Each row is a point on a tangle of strands that fork and nearly touch. The rows are in no order.
Points whose rows are less than 58.2 apart are linked; no others are. Some points are linked to none.
Kugi: [-14  -5  20 -23  45  37  -8  10  30   0  10   2  13   8 -33  -3   3 -23
  -2  14   0 -38   9]
sumu: [ -1  21  11  17  25 -15 -17   3 -51 -21 -10  15  13 -24  -8  23 -22  15
  -6 -11  -9 -17   0]
guma: [-11 -12 -18  46   6  -5  24  35  -6 -21  -8  19 -19   4   2  12  11  30
  35 -11  -5 -42  16]
tozo: [ 19  -4   7  29  13  12  -4  30 -30 -12   3  22   0 -21  -9  -7 -26  37
  12  -2  19 -31   0]
disu: [  3   7  16 -38 -24  -9   8 -36   1  10 -10  10  -3  17   0   9  15 -39
 -18   2 -23  14   5]
tugiv: [ -3  -8  -1  -4 -47 -15   9 -10  13  21  16 -16  -2  35  15   9   0  -3
  -5 -22  -4  32   3]
palig: [ -5 -30  -9   7 -21  -9 -35  13  18  -4  26 -31   7  18  28   4  16   1
  27  -1  -8  36  12]
dor: [-38   2 -20   4  36 -11  -3   4   7  26   3  -7 -18  21  24 -19  31 -27
  14   2  -6  14   4]
Ruka: [ -4  13  20  25  12 -17  -3  23 -54 -18  -6  23   9 -18  -4  25 -23  16
   0 -31 -11 -23  26]
Nalud: [  4  46  21 -32 -10 -20  40 -52 -24  11 -18  11   6  -6   0   6   4 -20
 -18  11  -5  -9 -22]
nabe: [-31  18  -8 -21  47  11  27  -8  12  36 -14  -2  -8   9  -3 -12  12 -26
   5   6   4 -12   0]
mibor: [-38   8 -20  10  31 -19   2  -8   3  17  -1 -19  -8   2  11   3  11 -28
  12 -10 -18  27  12]
riseg: [ 16 -17  15   8 -32  12 -14  -2   6 -16   9  30  35  -1 -15  30 -14  12
  -6  -4 -24 -13  36]
zivu: [ 18 -29  14 -20 -43  15  -5   3  32  19  21  -9   8  32  18  -2  19   3
  -1   6   1  18   4]
Faku: [ -4 -10 -15  46  15 -14  -2  15 -20 -19   7   4   3 -11  -4  -3 -24  10
  31 -20  -6   8  22]
dob: [ 13  -9 -10   0   8 -33  -1  -6 -13  -8  10 -30   0 -10  30 -12 -22  -1
   3 -26   2  64  -3]
Zav: [-11  -7  17 -20  18  34 -22  15  29   0  -4  26  14   7 -26   6  10 -10
   1  20 -15 -45  17]
lafe: [ -7 -14  11 -31 -12   9 -33  -9  28  10   5  23  21  18   7   6  27 -34
 -12   8 -25  -5  16]
barat: [ 13 -22   3   3   8  18  13   8  22   7  24  -6  13   8 -20 -21 -16   7
  22  -1 -12   2  29]
Lati: [ 13  -7  -4  10 -54  12  17   1  11  20   6   6   0  14  -9  -7  -5  30
  -9  -2  25   7  -5]
daz: [  6  16   4  -2   1  21   4   9 -13   2 -20  10 -19 -17 -20  -7   0  29
 -18  27  28 -21 -35]
midef: [-26  -1 -30  42 -14 -20 -24   8 -10 -14  -5  -9 -14  -8  12  15  14   6
  10 -10   8  17  -5]
nez: [-25  15 -22  25  50 -15  14  -2   1  -2  -7 -20  -1 -10   7   1  -9 -20
  21 -14 -15  15   9]
Nopu: [  6 -14   1 -14 -27  -6  25  -5  11  27  21 -23 -13  34  20 -15   4   4
   6 -16   4  42   0]
Pil: [-37  21 -17   1  30   8  26  -2   8  28 -19   8 -23  18  -5   1  21  -8
  15   6  -1 -17   5]
supur: [ 56   3  22  -5 -38  -1   6 -32 -43  -9  20   6  14 -17   9 -17 -23  -7
 -17  -9   8  13 -18]
Malaz: [  8  -7 -25  17  28  15   4  28  13 -12  -3  -9 -26 -25  -4 -31  -4  20
  20  18  32 -10 -17]
redu: [  1 -15 -26  44 -14   9  27  31   4  -7  -4  13 -11  10  -2   3   7  42
  39  -5  11 -32   9]
pupin: [-38 -11 -16  30   8  -3 -41   6  11 -15  -2  -2  -1  -2   3  24  27 -13
  13   7 -26  -1  11]
bipu: [ -5  -6 -30  34 -51  -2  25  11  16  25  11  -9  -8  24   7  -4   0  28
  23 -15  25  -9   6]
Kelud: [-22  13  14 -38  30 -10  -7 -18  -3   2 -22 -12   1  -7  -3   4  15 -40
 -25  25  -7  -9 -30]
zapi: [ 10 -12  10   0  -7  -7 -39   2  -8 -31   6  -5   8 -20  -4   5  -7  -1
 -19   8 -14  22  -7]
vedu: [-17 -17 -15  22 -18 -22 -37   7   0 -18   6 -25  -8   2  22  13  13   0
  14  -9  -6  36   1]
nosol: [ 17  26  22 -23 -24 -11  17 -38 -24  -4  -9   1   3 -10   0   5   3 -21
 -26  17  -6   1 -24]
fuv: [-20   1   2 -16   6   0 -26 -12  15   6   1  14  13   9 -11  10  16 -27
  -2  -2 -35  -1  21]
Zule: [ 14  -9  15 -20  -7 -16  -7 -15  -2 -11   8 -19 -10  13  23   3  -1 -10
  -9  -5 -11  53 -17]
pif: [ 25   2  -2 -26  13  -3   7   2  -6   1  -8 -20 -26 -17  17 -21  -2  15
 -16  13  29  20 -36]
soru: [  5  11  16  -7   1 -12  -5 -17 -16 -23   3  24  28   3 -21  25 -25 -13
  -2 -24 -43  -5  37]
sipip: [ 12 -11   6 -16 -74   5   7 -10  35  29  15   5  18  27  15  32   5  -4
 -18  -4   2  -3   4]
gar: [ -4 -11  -5  -9 -64 -11   2  -3  36  38  18 -13   8  36  24  20   3   0
  -3 -12   7   7   6]
gibug: [  2   7  11 -10  53  14  38  -4  34   9  -5 -35  26  -8  -1 -33 -10 -17
  -2 -15  18   1  -7]
rekat: [  6 -21  16 -32 -34  13 -11  -8  32  20  19  15  13  29  12   3  27 -22
  -9   7 -16   4  15]
pevar: [ 36 -20 -16   8  31  -3  -1   9   6 -17  20 -23   1 -36   9 -45 -38  15
  13 -10  36  15   2]
veke: [-33  29 -14  -2  20 -10  14  -6  -5   8 -16  16  -4  17 -10  26   4  -7
  18 -28 -26  -4  37]
Refa: [ 35  22  26  -8 -33  -2   6 -38 -44 -10   8  12  14 -17  -2  -2 -12  -8
 -21   8  -1  -3 -25]
bom: [ 16 -23  23 -10   0   6 -44   2  11 -32  11  -7  13 -14 -14   2  -5 -20
 -17  22 -25   7  -1]
lir: [ 39  -5  29  -6 -70  10   0 -26  -6 -10  14   9  12   5   4   7  -7 -12
 -24   3  -8   3  -8]
zus: [-27  21   8 -19  -7  22  11   4   4  22 -35  31 -15  15 -22  20  25  15
 -12  21   4 -44  -1]
bipe: [ 46 -13  19  -3 -66  -6  -6 -20 -23 -13  22   5   5   2  17  -4 -20   1
 -24 -16  10  22 -18]
Peko: [-15  16   5 -19  54  13  37   0  26  25 -15 -20   7   0  -3 -22  -1 -20
   0  -1  17 -13 -12]
tep: [ 37 -34 -19   9   9  -7 -25  11  -6 -24  29 -17 -13 -27  15 -40 -26  26
  16  -3  35  19   6]
zur: [  1  -3  -4   5  11 -21  -7  -2  -7  -7  -2 -24  -6 -11  11  -1  -5 -10
  -4  -9  -8  45  -8]
sunul: [ 20   9  17   6  30  17  -8  20 -25 -23  -2  10   9 -28 -18  -6 -27  28
  -4   8  21 -39 -21]
guv: [ 25  -5 -18  -8  13 -27   7  -4  -8  -3   6 -32 -12 -17  42 -33 -20  17
   8 -20  29  53 -11]
lero: [-16  14   6 -16  13 -11  -7 -13 -10   6 -23  -8 -13  -6  -7   9  13 -12
 -23  18  -2   9 -28]
sut: [-26   7 -19  28  32   2  30  25   1  -4 -12   8 -25   7  -2  13  11   9
  37  -6 -12 -36  15]
Gesud: [-20  22   2  15 -12   3   4   1 -16  -1 -22  20  -5   5 -16  33   3  24
  -5   0  -3 -18   8]
tesa: [ 22   2   7 -16 -20  -5   3  -8 -13   0  -3 -11 -19  -2  10  -6   5  10
 -22   5  19  24 -31]
bebas: [-35  36  -7  -4  35  -2  25   1 -10  16 -29  10 -15  13  -8  20   5  -4
  12 -14 -12 -22  17]
Kavuv: [  1  17  13   8  -1   4  -2   3 -39 -11 -13  22   5  -9 -16  19  -8  31
 -12  -2  -1 -23  -5]
lafu: [-13  25  11  -3 -16  12  12   9 -11   6 -31  28 -14   7 -16  31  16  32
 -12  10  -2 -42   7]
lel: [  4   4  19  10   4  -5  -2   5 -28 -18   3  21  22  -1 -17  19 -26   9
  -1 -21 -25 -15  33]
Tona: [  2   3   7 -10 -29  -1  -8 -16   7  -5   2  31  30  13 -18  32  -6  -4
  -2 -24 -34  -6  41]
Tesim: [ 22 -26  27 -24   7  17 -22   2  26 -12  22 -10  13   0 -11 -11  -1 -21
  -7  15 -18   5   2]
Lin: [ 21 -24  12  -9  13  13  -5  10  21  -2  25 -18  10  -8 -15 -20 -21 -12
   6   5  -9  16   7]
zet: [ 17   0  18 -10 -21 -24 -15 -25 -26 -29   2 -16   4  -5  16  12  -6 -25
 -23  -4 -21  43 -17]
Bapat: [-22  18  -1 -14  17  -2  -2 -10   7   4 -11  19   5  14 -18  15   1 -20
   6 -16 -35  -7  33]
mapi: [ -6   4 -20  40  -9  -9 -19   6 -28 -20  -7  12  -4 -11   0  11 -12  21
   1  -9  10   5  -5]
telil: [-18   5  12 -37  35   8  -3 -12  14  12  -1  -2   9   4  -9  -6   8 -43
 -14  11 -10 -15  -2]
rel: [-14  31   2 -30  -9 -24  22 -42 -11  13 -14   5  -2  14  -5  16  10 -31
 -19 -10 -20  13   2]
kufu: [  2  11  -2  -3  -8 -11 -10  -5 -22  -9 -13  -9 -11 -14  -2   5   6   9
 -25   9   6  16 -26]
luner: [ -5 -16  13 -26   0  22 -41   6  34   2   5  25  25   5 -13   9  18 -23
 -11  24 -27 -30  18]
kasuf: [ -2 -25 -28  35 -22   2  26  11  20  20  21 -11   5  30  -1 -14   8  10
  50 -14  -1  -1  28]
lekuf: [  2 -22 -15  23  -4  18  18  18  27  17  18  -5  -1  14  -6 -24   3  16
  34   5  -1  -7  21]
Metom: [ 19  -2  18 -26 -24   6  15 -22   7  11   6   2   2   9  -7  -5   3 -20
 -15   8 -16   8   0]
nes: [-41   5  -6 -32  27  -5  -3   1   5  34  -3   2 -12  37  29 -19  30 -36
  -2   6  -5  13   3]
bira: [  0 -14 -26  42 -43  10  20  22  13   7   2   9  -1  12   3   6   3  35
  31  -5  29 -25   5]
donop: [ -1   3 -11  45   8  -3 -11  22 -37 -21  -6  20  -7 -21  -1   8 -13  34
  17 -10  12 -19   0]
dizog: [ 46 -10   7 -13  -1  20   4  10   0  -6  13  -3  -3 -23 -14 -36 -21  21
 -13  14  29  -2 -23]
Kap: [ -6 -21 -31  26 -39   0  24  11  27  27  16 -23 -10  34  17 -18  21  17
  36  -8  20  -5   5]
bima: [-30   1  -7  15   5   5 -16   6   9   2 -13   4  -5   1  -7  14  21  -3
   5  12 -11  -8   4]
Kizu: [-10  -3 -20  24  54  16   9  25  19 -20  -2 -16 -15 -17  -8 -12  -3  -1
  23   7  22 -24 -18]
Lovuk: [  9   2   3   4  46   3  25   4  23  -6   1 -34  26 -21  -1 -30 -29  -8
   6 -16  14   8   0]
nuv: [ 28   7  -5 -14  -7  16 -10   9 -11  -6 -11   3 -30 -25  -5 -21   6  34
 -23  28  41 -10 -45]
Fivev: [-25  14 -22  30  48   3  21  19   4  -7 -19  -4 -23  -9  -2   4   8   1
  23   3   7 -24  -9]
Naz: [-34 -12   1   6  31   0 -50  11  15  -8   5  -7   2   2   6   6  23 -34
   1  18 -21  -1   9]
vapu: [ 30   6 -10 -19  12 -22  -1 -12 -16 -10  -4 -23 -18 -21  34 -26 -12  19
 -17  -3  30  40 -27]
saget: [-32   8  -5 -16 -21  27  -3  -3  23  35 -22  36  -2  24  -3  23  41   1
 -11  16   5 -33   6]
tov: [-14  40   0 -20   4 -23  41 -36 -20  23 -29   3  -5   6  -5   9   2  -6
 -20  -3  -4   3 -13]
selo: [ -1  27  22  -6  33  12   8  20 -21 -19 -16   3   6 -27 -23   7  -9  27
 -15  21  23 -50 -30]
fef: [  7   1   9   7 -29 -18 -27 -20 -26 -26   1   1  12 -12  -1  21  -6 -10
 -30  -5 -18  21 -11]
vovu: [ -9  35   5  -3  26   3  19   4 -19   5 -27   6  -4 -15 -16   3  -2  23
 -14  19  12 -30 -28]
dodav: [ 26 -25 -11  15  -6 -10 -23  11  -9 -19  21  -8   1 -21   5 -23 -24  17
   9 -10  14  33   7]
Sarul: [ 28 -20  24 -24 -38  14   9  -4  16  12   7  -3 -13  15   5  -7  14   2
 -14  16   2  16 -16]
fogo: [ 14 -22 -17  40  -1 -22 -23   8 -25 -21  17   5  15 -18  -1 -14 -31  11
  23 -23   8  23  17]
ner: [ 19  -4 -19   6   6  16  -9  15  -7 -10  -2  -1 -33 -30  -2 -28  -5  33
  -3  22  43  -4 -21]
Bifov: [-39   0  -9   0  -2  17 -19   6  17  18 -22  25  -1  10   1  19  39  -4
  -6  21   0 -30   3]
Foguz: [-15   2 -24  41  42 -21   6  11  -9 -19   3 -11   4 -20   2  -2 -22  -7
  36 -17  -8  10  14]
kofeb: [ 29 -17  18 -13 -68  10  -3 -16  21   3  14   9  22  11   3  21   3  -5
 -19   4  -8  -2   8]
Mige: [-15  -4  10 -38  34   5   1  -2  20  26   9 -10   0  19  12 -20  14 -38
  -7  10  -8   5   1]
boluk: [ 18  -4  -5   3  33   6   8  11   8  -7   6 -22   6 -27  -4 -29 -27   5
  -1   1  24   8  -8]

A fork is a point with three links, a tip a point with one. Leave the first point through the second and follow the links. Name the first fork or tip that comes.
kofeb / lir -> lafe
bipu / bira -> palig
riseg / Tona -> Naz
Naz / pupin -> riseg

Name the points in between on the shortest way along the links from the first point to the second, in order.
fef / Kizu -> zapi, bom, Tesim, Lin, barat, lekuf, kasuf, Kap, bipu, bira, redu, guma, sut, Fivev
kufu / fef -> tesa, pif, vapu, guv, dob, zur, Zule, zet
midef / daz -> mapi, donop, tozo, sunul, selo, vovu
gibug / lir -> Peko, nabe, Pil, bebas, veke, Bapat, fuv, lafe, rekat, zivu, Sarul, Metom, disu, rel, tov, Nalud, nosol, Refa, supur, bipe
pupin / Kavuv -> bima, Bifov, saget, zus, lafu, Gesud
lafu / riseg -> Gesud, Kavuv, sumu, Ruka, lel, soru, Tona
